Points, in no order, along strands that fork, close into loops and pass close to each other.
(in the rows, 128 means zero)
Points whose rows are less than 133 apart are linked; no others are. Some points are linked to none.
voma: [121 119 110 110 116 158 103 154  86  80 177 147  89 117  96 134  94 140
 167 134 104  88 114  54 102]
tiz: [142 121  59  77  87  88 137 121 114 107 105 114 113 119  98  93 145 115
 141 115 170 146 132 173 152]
Mik: [166  89 181  61  97  82 157 152  86 146  84  80 106 131 115 127  96 163
 109 114 114 135 146 135  67]
Pomu: [136 142  94  58 117 131  66 144 130 150 115 132 109 166  54 152 164 105
 187 144 156 107  88 100 105]
kozi: [138 140 114  95 127 129 117 133 154 101 167 125 139 140 106 132 162 113
 136 191 169 132 127 102 194]
Soti: [151 147 139 118 129  89  92 163 121 184 162 148 103 135 102 155 117 119
 114 140 185  68 141  49  92]
nibiz: [105 133 190  96 105 108 134 140 152 168 131 133 151 114 141 152 162  51
 109 168 120 154 121  85 149]
dedod: [ 83 132 122 161 119  81 137 123 153 153 123 135 146 132  75  99 105 123
 111  98 124 100 153 115  63]
Tufeg: [122 159  83 183  98 212 170  78  87 133  82 151 112 130 168 175 109  91
 139 134 146 121 130 123 150]
nor: [142 113 152  83 122 127 179 137 147 160 127 115 171 161 121 153 109 161
 157 174 162 108 101 140 150]
rel: [126 123 159 128 130 111 131 163 142 151 127 129 146 126 173 139 133  58
 126 186 119 157 164 120 166]
Lezup: [ 64 117 119 125 108 110 156 147 170 115 131 169 141 175 121 127  79  51
  76 125 112  61 124 157 116]
poma: [140 125  73 197 130 154 108  84  86  88 142 109 103 150 138 110 120 183
 153 128 139 121 124  93 131]
Risif: [125 179 137 202 125 142  77 142 117 118 125 147 111 150 125 137 151  60
 161 186  98 117 168  73 127]
far: [182 124 140  51 140 177 143 135 117  89 168 121 162 107 108 179 124 203
 156 149 115 120 159 156 163]
siduf: [ 63 134 139  97 126  84 188 113 167 156 153 126 166 132 115  91 121 113
  80 105 130 160  96 164 133]
vuvez: [119 156 119 211 109 104 163 147 144 126 131 100 175 140 138 118  97 168
  79 148 121 126 170 156 115]
Geloz: [103 128 124 126 118 108 158 142 111 146 154 154 130 140 184 112  92  51
 104 169 138 144 193 144 181]
Kato: [106 114  83  91 135 144 185  92 130 155 168 160 121  92 162 158  92 130
  87  89 154 123 149 129 150]
dev: [142 106 175  82 104 108 117 146 124 128  70  99 114  93  86 146 134 145
 122  78  88 127 118 107  46]
Tib: [116 126 111 100  91 119 189 115 118 143 134 144 135  85 126 155  86 105
  89  98 115 123 182 137 115]
vidu: [158 126 116 162 112 122 113  84 133 181  99 119 118  91 145 126 185 155
 143  94 184 125 101 137 136]
feli: [141 138 131 113 114 122 121  87  91 106 143 125  95 125  69  85 112 136
 125 112 161 144 100  81 108]
Bet: [102 114  55 127 101 152 142 112 115  89 105 135  79 150 145 120 128  60
 134 140 129 149 124 102 161]
sapot: [141 156 129 134 179 110  58 121 115  95 131 128 122 145 117 146 152  86
 166 174 101 138 179  75 107]
lagel: [ 70 119 133 131  56 133 182 180 153 117 131 152 158 126 131 114  71  73
  96 137  99  77 128 153 134]
negi: [ 71 105 128 165  81 138 166 200 168 130 133 143 167 117 161 132 114 115
  99 137  72 102 157 157 142]
runu: [141 105  83 121 125 170 176  84  95 145 118 139 120 150 165 131  78 184
 108 104 132 158  64 149 114]
pon: [147  99 174  56 161 132 110 137 145 158 140 144 107 114 138 184 140 152
 127 119 157 100  93  74 121]
Ramum: [118 162  92 151 125 202 142 106 100  85 108 146  90 115 162 150 128  80
 144 144 162 121  91  85 164]
tofo: [ 79 157 104 162 115 157 146 110 130 167 113 168 118 127 146  72 136  74
 148 127 143 155 152 197 164]
musa: [111  93 130 126 133 123 133 144 133 111 197 134  79  98 147  86 128 133
  86 107 167 108 112  76 176]
Kol: [154 112 127  60 117 146 165 130 124 143 137 122 184 142 113 150 107 178
 158 150 103 144 158 191 145]
Tobug: [ 98 108 123 104 173 136 155 142 171 109  84 126 156 145 173 179 122 132
  82 115 110 134  95 124 114]
tob: [129 104 158 111 102 120 127 150 146 167 171 134 168 118 102  72 150 162
 185 156 125 130 115 164 168]
pemi: [ 82 119 151 196 127 105 100 131 161 153 111 125 148 161 133  77 150 102
 138 153  96 147 122 126 122]
lifa: [157  97 128 100 146  69 133 123 108 136  97  95 120 157 133 139  89 151
 104 110 128 145 162 122  72]
giki: [126 160 199 155 171 174 157 146 126 126 127 157 147 120 140 119  44 140
 103 134 139 103 104 134  98]
matun: [139 122 107 109 195  95 116 104 119  98  83 107 121 180 137 149  99 130
 121 123 127 141 137 106  78]
piveb: [206 140 146 105 137 136  92 110 119  61 120  88 134 100 116 168 202 159
 145 110 111 141 116 129 168]
moto: [113 130  91 110  97  65 112 149 146 106 118  97 128 151  75  73 155  95
 150 155 153 147 123 150 131]
fuzu: [114 117 119 137 151 178 142 102 113 119 130 137 141 156 138  95  96 146
 131 147 114 160  87 136 138]
ger: [119 131 120  92 101 151 140 134 101 122 145 153 121  81 110 104 102 106
 132 121 116 148 154 139 134]
Dagit: [ 64 109 160 178 117 144 131 164 168 148 136 139 161 128 147  97 139 122
 119 134  62 147 127 152 129]
mulu: [164 116 191  94 129 119  85 110 118 112 125 104 110  77  69 133 168 180
 138  49 112 126  94 114  87]
vese: [163 119 122  71 134 140  86 109 137 130 113 105 112 158  80 144 184 160
 174 122 163 118  61 107 136]
lotap: [118 113  81 117 190 139 161 100 157 154 146 148 128 125 167 179 129 157
 108  97 169 110 140 130 146]
fal: [155 100  87 175 155 144  87  96 107  77 151 104  95 138 163 129 168 186
 163 112 138 106  90  99 159]
zud: [211  83 145 108 139 118 123 135  79  70 153  86  83 134 185 133 129 204
 106  90 118 140  69 122 168]
Gula: [ 85 130 108 164 134 155 119 112 142 134 111 147 115 143 119  61 134  96
 162 127 131 154  96 155 128]
Dup: [175 108 157 139 144 118  95 160 147 114 155 140  92  77 168  92 167 159
 124  89 157 107  87 153 185]
nep: [171 146 131 101 127 113  96 171 129 116  73 110 143  90 118 141 143 121
 165 139 126 139 170 182 102]
Sur: [126 150 165 122 106 126 114 116 111 131  86 118 117 186  99 118 129  57
 118 180 121 167  79  82 112]
supal: [116  81 161  87 147 150 146 180 141  82 147  95 122 143 118 119 112 223
 117 114  93 121  76 150 137]
tidi: [ 96 111 194  96 117 142 142 106 122 166 146 152 163 139  88  80 117 114
 148 142  71 180 116 142 119]
belat: [ 69 138 116 184 148 126 164  91 156 160 149 146 151 153 148 150 131  89
  97 127 122 113 192 116 148]
Gipa: [122 134 107 141  72 126 127 122  83  92 104 137  92 168 112 112  99  41
 135 174  99 150 113  82 119]
gaf: [162 130 138 118 115  80  87 181 137 170 143 127 107 103  84 117 127 141
 160 127 188  73 145 113  97]
Lof: [147 141  62 149 135 123 129  88 120 114 122 101 119 101 145 142 172 153
 104  92 140 173 172 174 146]
Danet: [123 158 105 130 105 121  85 168 126  76 113 117 107 145  60  71 129  97
 171 175 141 128 120 130 126]
Radis: [166 147 143 159 149 162 139 125  96 123 181 127 153  83 166 150 105 194
  92 129  88 150 199 151 127]
Gibi: [170 107 154 127 100 103 125 137 148 171 113 116 133  83 169 129 184 160
 126  97 161 125  71 156 169]
digi: [131 178 161 163 183 163 128 149 107  91 112 133 116  90 166 126  82 134
 108 130 148 114  96 135 116]
gamel: [134 179 118 186 135 174 156  99 103 151  94 158 119 137 172 131  95  85
 133 146 167 135 155 174 148]
sisu: [116 125  76  59 124 101 172 118 165 142  84 117 143 131 140 178 153  91
 126 133 177 133 111 143 148]
rezo: [185  95 111 132 155 131 100 110 109  64 161 109 101 133 167 124 155 210
 139  71 112 127  83 153 156]
maf: [188 113 147  80 134 145 138 119 139  95 154 112 152 102 132 175 164 180
 114 105 131 133 122 146 189]
peven: [106 104  88 156 130 109 113 123 133 152 110 151 124 145  99 120 101 136
 155  86 109  88 175 130  51]
Danu: [157 135 103 183 108 126 117  75 101 129 152 121 118 137  82  77 140 174
 149 126 157 145 121 113 128]
rited: [126 161 120 147 116 177 136 130 110  76  84 147 130 128  94 134  76 103
 160 139 116  99 115 119  85]
duba: [133 147  58 109 110 100 151  80 101 130 117 106 113 116 140 100 138 120
 104 109 161 188 154 186 143]
soli: [168 114 137  81 154 126 113 103 113 105 115  98 105 160 107 107 126 173
 133 121 173 133  78 128 130]
kene: [130 172 123 161 199 154 116 153 135  80  83 116 142 126 173 143 115 136
 125 142 115 128 129 170 117]
pef: [122 170 139 185 108 137 168 143 115 124 161 115 165 102 141 132 103 156
  54 144  90 162 191 167 130]
nura: [162 143 126 111 178 113  72 120 114  79 164 125 111 123 116 122 153 113
 146 156 142 133 154  92 157]
Gor: [126 102  94 155 169 122  85 126 102 127 112 148 107 136 129 100 101 154
 185  93  93 123 161 146  63]
rimu: [127 133  95 166  88  98 172  89 117 203 123 125 117  86 157 143 144 150
 126  92 192  93 142 132 139]
Mesip: [ 80 167 151 146 186 141 114 101 144  96  98 163 130 160 125 147 103  37
 100 119  82 120 137 125  87]
desam: [ 89 103  93 183  80 111  93 145 116 196 160 157 102 189 137 139 145  69
 130 150 105  83 135  55 115]
Zire: [108 147 186 110  81 116 116 133 116 171 123 145 120 138 107 153 136  39
  99 155 110 139  84  62 104]
Zopo: [ 71 153 121 174 187 140 100 103 168 135 143 162 122 150 132 149 147  74
 128 122 110 114 178  96 114]
Fezat: [119  84 135 142 104 137 134 130 136 182 180 144 145  87 140 102 148 169
 157 110 116 122 146 142 154]
mifo: [162 133 152 166 177 145 134 114 141 131 163 127 159 116 143 147 128 185
 126 138 126 123 172 115 141]
Zakun: [ 96 163 103 169 139 168 135 106 130  60 131 111 141 101 111 148 150 145
 117 129  78 155 139 115 124]
nup: [169  90 146 126 134 118  76 157 128 130 185 140  63 105 150 110 153 162
 132 109 181  76  82  79 165]
Boz: [117 130 136 152 125  82 142 190 168 100 124  82 172 153 126 116 115 169
  84 155 111 132 156 154 127]
zore: [183  97 184  82 108 106 132 174 124 138 125  98 161 109 116 139 133 208
 147 132  91 134 151 187 122]
bitas: [135 110 185  85 108  87 134 161 148 185 141 111 151 146 115  89 129 161
 159 149 159 111  97 145 138]
barad: [ 86 121 167 121 173 143 142 116 169 127  85 152 149 153 158 151  97  68
  77 118  96 137  94 141  97]
nonos: [ 89 127 136 183  98  89 115 142 151 176 138 128 131 171 118 116 129  97
 118 139 135 101 111  82  99]
Ros: [122 162 122 170 140 149 164  85 144 147 129 131 167 113 141 182 127 123
 114 144 128 122 196 118 134]
reta: [139 147 144  80 159 160 109 156 136  93  69 115 151 112 141 147 144 108
 158 145 103 154 119 170 126]
noru: [156 127 163 128 120  84 142 187 129 148 113  89 159 109 158 117 113 175
  90 139 100 163 149 200 106]
Lel: [119 120 186  70  94 145 143 111 122 154  76 120 144 157  91 124 128  95
 158 158  93 174  83 132 110]
kufa: [ 84 114  90 177  76 149 177  87 111 198 151 143 123  91 147 124 143 152
 142  86 144 116 133 135 148]
rupim: [105 105 132 116 142  96 115 143 135 137 184 148  88 124 126 114 106 121
  95 110 164 104 137  53 113]
piz: [182 152 152 117 157 126  84  90 107  71 126 106 125  73 101 125 187 150
 131  61 111 153 109 156 137]
maz: [146 140 138  74 122  87  96 161 157 148  97 116 144  96  78 137 151 129
 159 123 154 108 155 151  95]
sinos: [112 132  77 125 190 148 123  83 146 127 115 141 126 115 144 143 157 146
 125  76 136 148 129 172 129]
fode: [108 140 105 193  96 148  70 156 118 144 136 158  99 199 129 158 138  54
 142 179  75  91 130  56 115]

A piece is all that can be reached along the links. How many separate loops has the piece of each point below (a circle has one, a figure eight two, a Y none), and how many tips (points with one link)?
sapot: loops 0, tips 6
Dup: loops 0, tips 3
Pomu: loops 0, tips 2
lotap: loops 0, tips 2

A tip is a point with one link. Name the tips that can be reached along the links from each point below, in the order of the rows.
duba: ger, Danet
kene: Tobug, giki, matun
poma: Pomu, zud

A fork is a point with three links, a tip a point with one. Leave the first point through the second and follow the links. Name the first fork or tip that comes.
vuvez; pef: Tobug
musa; rupim: giki
rezo; fal: Pomu
reta; nep: Kol
far; maf: matun
Pomu; vese: zud

Name the points in between on the shortest way along the links from the first point to the second, in order.
Zire; lagel: Sur > Gipa > Bet > Ramum > Tufeg > gamel > tofo > Gula > pemi > Dagit > negi
moto; Tib: tiz > duba > Lof > sinos > lotap > Kato
musa; maf: nup > Dup > Gibi > vidu > rimu > kufa > Fezat > tob > bitas > nor > Kol > far
Mik; noru: dev > mulu > piz > piveb > maf > far > Kol > zore
